Each row is a point on a tangle of strands that fork, close into loops and nearly touch. The rows are in no order.
In the rows, zero is written as 128.
Points whose rows are less than 99.6 apart are linked; no others are. Some points are linked to none.
J_870: [171 157 130 197 154 151 117 151 160 136 178 145 152 156 139 106 132 128
 173 145]
J_689: [160 132 107 179 127 134 105 145 145 180 121 120 190 113 170  52 118 169
 109 106]
J_827: [ 76 134 131 118 130 111  77 113 132  88 141  91 167 148 156 171 128 118
 146 140]
J_998: [117 117 137 129 100 139 129 106 138 131 134 151  88 100  98 151  87 134
 112 102]
J_135: [113  74  88 116 106 154 135 150 107 136  93  74 182  95 172  72 148 154
  85 163]
J_257: [ 84 143 141 176 109 123 112  99 140  70 123 131 115 142 130 200 122  99
 130 123]
J_845: [154 149 121 112 134 142 117 128 149 122 123 159  66 161  96 168  92  69
 141 109]
J_982: [172 179 146 102 121  58 101 124 161 113 115 152  85 154  78 174 141 110
 139  84]
J_113: [120  87 115 155 104 174 122 148 141 149 129  97 190 134 171  74 119 110
 106 130]
J_70: [154 165 133 106 151 135 143 114 103 131 127  97  96 158 149 131 127 155
 130 110]
J_707: [ 81 180 125 134 158 119 120 119  98  90  69 135 163 131 139 161 110  92
 133 139]
J_457: [ 73  79 109 105 158 138 122 139 127 133 154 111  99 116 142 122 130 145
 128 152]
J_225: [201 126 143  94  88 152 162 134 131 150 139 125  96 156 116 125 114 124
 108 114]
J_534: [156 188 158 170 117 112 126 107 114 102 151 128 168 128 147 185 144 143
 138 169]
J_6: [135 128 122 113 136 169 112 124 112 123 153  97 150 134 162 151 125 135
 121 174]
J_789: [ 46 125 149  79 155  78 138  84 100 116 113 129  63 108 104 165 195 112
 116  89]
J_460: [115 184 154 151 141 143 190  99  79 119 106 151  88 102 117 184 150 107
 121 139]
J_921: [119 113 138 159  83 190 152 136 120 146 150  90 177 136 185 110 133 127
 114 146]
J_819: [142 162 167 200  93 113 156 134 125 121 110 123 196 135 135  98 118 125
 103 133]
J_127: [116 146 117 160 148 152  79 121 135 104 137 129 206 145 159 139 109  94
 159 170]
J_673: [196 104 110 128 145 108  77 148 182 127 195 145 106 163 106 136 121 139
 173 131]
J_737: [164 141 124 141 133 151 128 115 123 108 159  96 125 142 154 138 131 164
 127 150]
J_306: [ 95 113 134 163 136 157 121 132 142 131 172  96 131 161 171 102 115 145
 154 102]
J_835: [149  47 102  93 150 116 143 148 117 183 148 128  77 134 147  75 120 170
 107 114]
J_141: [ 61  67 115  56 123 124 170 115  80 143  84 118 106  78 117  73 157 153
 102 104]
J_744: [ 43  52 103  53 133 118 117 156 123 140 103 103 130 127 150 103 108 132
 148 106]
J_273: [ 77 125 132 103  96 149 157 133  96 128  76 103 167  99 139 113 121 118
  99 141]
J_62: [150 122 111 143 161 124 137 126 128  99 106 149  81 126  83 104 105 126
  97 129]
J_886: [ 94 156 145 133 135 136 169  84  95 121  93 165  80  84  89 154 139 114
 104 109]
J_976: [124 137 156 149 115 102 129 137 127 123 124 109 151 146 123 100 120 120
 101 119]
J_577: [ 60 114 124  95 166 139 179 117  82 103  82 121  94 107 102 115 170  92
 106 150]
J_49: [191 126 133  86 135 105 100 147 143 163 168 139 108 156 117 137 123 124
 145 134]
J_138: [203 156 153 160  80 122 157 139 156 140 151 142 130 107  92 120 138 169
 119 132]
J_344: [155 150 155 176 110 120 105 116 129  97 168 116 207 151 154 134 150 139
 136 165]
J_82: [134 120 117 132 125 100  57 116 177 106 158 146 112 145 113 160  85 135
 148  94]
J_265: [195 132 121 146 109 182 150 142 136 132 135 131 117 160 130 116  86 115
 127 113]
J_94: [168 169 146 109 127  85 135 102 133 104 109 163  64 135  63 163 160 107
 110 101]
J_610: [106 114 117 190 152 151 107 121 146 119 173 111 161 133 172  93 125 165
 153 136]
J_105: [ 69  69 106  12 147 113 150 102  65 141  93 125  87  75 115 121 171 148
 122 114]
J_336: [194 188 160 166  90 131 167 148 161 127 140 171 124 131  87 179 135 108
 163 131]
J_911: [ 49  90  71  71 129 163 151 170 107 144  71  99 151  69 156  89 142 153
 157 153]
J_137: [153 141 120 168 147 149 156 128 127 109 119 155  92 106  96 139 114 122
 116 163]
J_384: [ 81 174 140 156 130 126 161 114  80  87  77 111 181 137 160 162 123 113
 137 146]
J_542: [196 139 137 217 104 118 113 141 159 117 152 131 218 152 139  66 154 138
 130 140]
J_913: [175 160 116 126 113 133 115 119 174 102 144 147  56 171 106 210 127 105
 154  89]
J_136: [195  98 123 126  89 135  95 159 161 193 152 134 173 140 146  75 108 125
 112 106]
J_116: [168 161 138 149 104 128  98 115 159 103 141 139 138 147 118 160  96 132
 142 107]
J_669: [167 114 140  90 101 138 145 127 116 166 149 124 112 115 124 128 123 151
  92 138]
J_975: [ 77 138 130 161 123 143 170 153  99 157 109  96 201  99 193  97 162 147
 132 162]
J_748: [174 116 109 151 158 143 124 172 149 199 149 144 134 116 138  67 124 127
 118 150]
J_888: [161 200 128 161 161  93 103 128 145  90 117 142 118 167 121 185 133  91
 154 135]
J_404: [157 199 164 166 118 126 177 112 126 131 125 167  88 114  96 190 151 115
 145 129]
J_693: [104 111 130 130 142 130  85 121 156 122 170 117 112 164 149 139 107 128
 161  95]
J_47: [114 180 147 170 166  78 119 127 142 109 124 141 122 146 108 151 134 106
 144 124]
J_981: [179 192 134 203 140 100 126 128 150  68 133 157 133 159 115 198 147 100
 160 163]
J_46: [112 150 118 112 132  88  92  89 132  83  96 128  80 141 110 179 112 118
 114  86]
J_959: [ 85 126 121 113 131 171 137 132 113 129 110 110 117 155 147 128  90  97
 138  96]
J_601: [150 113 145  92 117  67  97 124 148 159 139 159 101 113  81 121 108 146
 110  97]
J_90: [ 24  69  89  57 133 148 149 155 110 117  95  99 105  98 138 105 149 135
 163 132]
J_71: [156 143 147 212 100 126 130 124 126 103 133 121 237 151 162  96 142 115
 128 161]
J_603: [ 69 164 142 161 144 142 150 112 107 108 139 120 128 122 169 213 152 117
 155 164]
J_370: [152 157 136 219 136 135 106 116 150  66 164 158 167 166 140 181 138  95
 172 165]
J_187: [ 80 135 133 125 114 107 109  89 122  60 108  98  95 141 126 187 132 123
 102 109]
J_931: [100  67  75  68 158 133 123 145 106 176  86 128 124  88 147  73 106 162
 114 128]
J_132: [ 68  85  88  94 145 167 144 156 110 172 101 111 132  80 165  87 121 167
 132 138]
J_272: [113 118 110 179 161 163 122 129 129  84 132 137 124 130 126 137  96 106
 122 168]
J_325: [201  95 127  85 100  67 114 144 160 154 148 178  87 129  69 125 104 152
 136  93]
J_544: [ 84 117 130 177 118 134 126 141 128 142 130 106 217  91 180  89 144 164
 124 163]
J_267: [ 56 147 155 109 164  77 134 113 112 132 127 123  94 114 108 147 174 117
 125 130]
J_854: [180 177 127 139 105 137  94 121 180 111 155 155 107 156 118 206 110 105
 177 105]
J_608: [173 154 138 171 151 130 140 165 158 176 162 147 124 132 126  91 135 144
 152 131]
J_977: [210 161 135 116 108  87 123 148 178 113 134 153 110 148  60 150 131 128
 148 103]
J_623: [ 35 106 104  88 159 151 171 135  91  95  75 105  99  99 124 129 170 110
 150 155]
J_252: [ 63 126 157 123 131 129 181 124  84 107  97 116 116 126 103 132 165  73
  95 151]
J_293: [ 55 105 124  93 133 150 174 109  95 144  92 131  93  88 118  91 134 144
 118  90]
J_708: [132 142 139  91 125 136 123 128 109 164 131 119 149 102 142 140 126 147
 107 160]
J_702: [ 41 113 125  76 118 102 119  98 112  79  95  89  97 128 130 168 140 135
 124  93]
J_638: [125  48 108  96 121 127 125 150 123 178 144  93 128 123 170  73 134 180
 102 116]
J_99: [196 140 135 166  86 119 100 119 173  97 158 127 157 156 117 116 112 156
 139 112]
J_154: [ 67 105 106  69 124 116 128 129  95 108  81  98 150  92 123 122 132 138
 112 155]
J_53: [170 116 132  85 161 105 163 123  95 158 120 153  53 146  89  87 152 119
 109  96]
J_481: [131 128 104 195 151 177 106 120 136  88 132 144 175 136 149 127  88 114
 145 168]
J_389: [143  97 141  77  95 141 168 128 101 193 122 122 108 105 125  95 142 140
  75 115]
J_962: [131 132 153  96 157  92 151 119  93 138 106 133  86 142  91  88 149  98
 102 104]
J_15: [ 90 174 172 139 140  63 119 110 132 116 138 130 105 132 108 166 163 126
 129 114]
J_330: [103  84 116  41 149 101 124 111  86 145  97 141  87 107 104 129 132 121
 102 112]
J_526: [147  99 112 111 103 157 114 147 134 170 120 117 161 135 152  84  86 121
 103 111]
J_974: [115 108 120  95 149 109 128  71 109  92 107 155  34 104  82 175 160 105
  90 104]
J_536: [152  98 118  81 140 136 115 136 129 142 123 156  72 158  97 135  83  77
 122 110]
J_511: [171 152 139 129 115 149 158 138 155 136 123 161  74 150  68 146 113  81
 146  90]
J_143: [173  98 114 114 158 125 151 147 132 167 148 147  56 145 112  83 121 151
 129 106]
J_329: [ 67 131 142 127 122 153 177 123  94 147  93 135 132  76 127 109 127 134
 106 132]
J_645: [198  71 100 128 133 118  75 151 170 144 182 148 136 136 119  95 108 148
 132 146]
J_598: [187 126 146 169  71 116 125 133 163 124 148 130 160 120 111 103 114 167
 108 128]
J_740: [ 53 127 107  94 121 137 101 120 109  68 102  82 170 130 161 183 132 114
 148 162]
J_365: [126 162 126  75 147  98  98  99 115 124 105 133 103 134 113 169 116 115
 116 106]
J_609: [196 114 135 168 102 130 103 168 179 188 174 134 180 153 142  61 138 118
 144 109]
J_440: [106 135 146 116 147 103 143 147 106 149 102 112 137 140 124  73 134 112
 101 111]
J_444: [117  94 108  81 137 161 139 123 113 143 112 136  77 143 129 124  85 100
 124  94]
J_661: [ 92 137 157 151  95 152 141 115 138 110 131 146 114 119 104 173 101  84
 117 130]
J_569: [175 151 147 168 125 125 169 146 136 174 140 139 108 101 108  88 146 168
 114 132]
J_595: [ 92  99 101 178 136 160 122 132 136 116 152  93 181 102 186  84 136 179
 129 157]
J_118: [ 86 158 138 181 131 140 120 112 104  91 115 124 218 141 176 158 118 110
 164 161]
J_478: [ 91 161 119  79 158 116 112 113  96 119  73 132 129 120 126 168 114  94
 115 136]
J_96: [141 127 139  79 144  85 127  97 121 125 126 160  36 129  74 164 169 103
 110 100]
J_570: [106  79 137  67 145  64 101 131 121 157 143 148  95 115  99 117 125 135
 109 116]
J_785: [ 89 162 150 148 141 143 165 115 103 130 137 129 112  93 140 178 146 138
 126 159]
J_590: [179 101  99 138 145 142  67 137 165 146 167 147 175 133 131  95 104 117
 142 159]
J_307: [200 138 130 194 127 146 117 158 192 114 181 159 153 152 104 124 144 120
 187 151]
J_865: [122 121 138 107 121 120 149  87 113 138 119 155  71  82  83 129 121 155
  95  97]
J_659: [118  86 114  97 113 143 129 143 111 146 133  66 168 121 179  92 148 169
 105 151]
J_170: [224 122 123 116 110  86 122 156 177 138 142 156 110 131  69 112 119 166
 143 108]
J_191: [174 178 145 163 119 136 151 121 120 120 167 118 116 127 141 170 142 166
 138 161]
J_145: [205 145 131 178 110 134 105 148 209  81 182 151 141 177  93 158 141 113
 205 117]
J_173: [191 127 108 144 148 159  99 154 139 163 154 141 169 125 149  98 118 123
 123 183]
J_443: [117 103 103  94 167 124 117 145 111 181 100 160 122  98 114  87  96 122
 108 137]
J_308: [173 156 128 195 133 114  99 139 147 157 145 123 205 126 159  66 131 164
 132 136]
J_631: [ 40 129 111  63 112 121 111 132 100 101  77  86 167 107 148 156 132 127
 147 142]
J_161: [ 82  61 108  77 125 117  76 143 130 144 136  97 166 128 159 102  98 144
 134 116]
J_425: [ 83  91 119  91 125 133  72 120 132 111 146  82 177 149 173 124 115 147
 156 124]
J_937: [ 47 113 132  68 131 105 142  72  94 103  88 117  67 108 112 150 161 132
 118  68]
J_274: [172 130 137 164  75 186 169 140 129 134 138 118 150 140 150 116 112 116
 105 129]
J_939: [ 93 165 148 158 149 138 174 141  90 153 107 100 164 122 172 107 151 141
 126 146]
J_85: [197 141 142 191  70 183 139 137 152 139 151 130 191 147 158 104 112 121
 128 125]

How many points has the smallest loop of links through each point below? Write - if it is on no loop.
J_105 | -
J_47 | -
J_708 | -

A fork is a point with three links, a tip a point with one. Leave the first point through the second and follow the links. Name the first fork or tip that comes.
J_329 / J_293 | J_974
J_937 / J_789 | J_370
J_330 / J_105 | J_90
J_272 / J_481 | J_187
J_365 / J_478 | J_62
J_82 / J_693 | J_939

A tip is a point with one link. Name the tips that can be reached along the links from each point below, in the order of the rows.
J_154 | J_252, J_974, J_443
J_384 | J_62, J_336, J_603, J_370
J_975 | J_49, J_959, J_511, J_145, J_939

Name the points in between on the shortest way along the links from the first point to the second, in order.
J_598 / J_544 | J_99, J_116, J_82, J_693, J_306, J_610, J_595
J_47 / J_478 | J_15, J_267, J_789, J_937, J_702, J_187, J_46, J_365
J_707 / J_886 | J_478, J_365, J_46, J_187, J_257, J_661, J_998, J_865
J_577 / J_982 | J_623, J_90, J_744, J_161, J_425, J_827, J_740, J_631, J_154, J_273, J_329, J_293, J_141, J_105, J_330, J_570, J_601, J_325, J_170, J_977
J_913 / J_173 | J_854, J_116, J_99, J_598, J_138, J_569, J_608, J_748
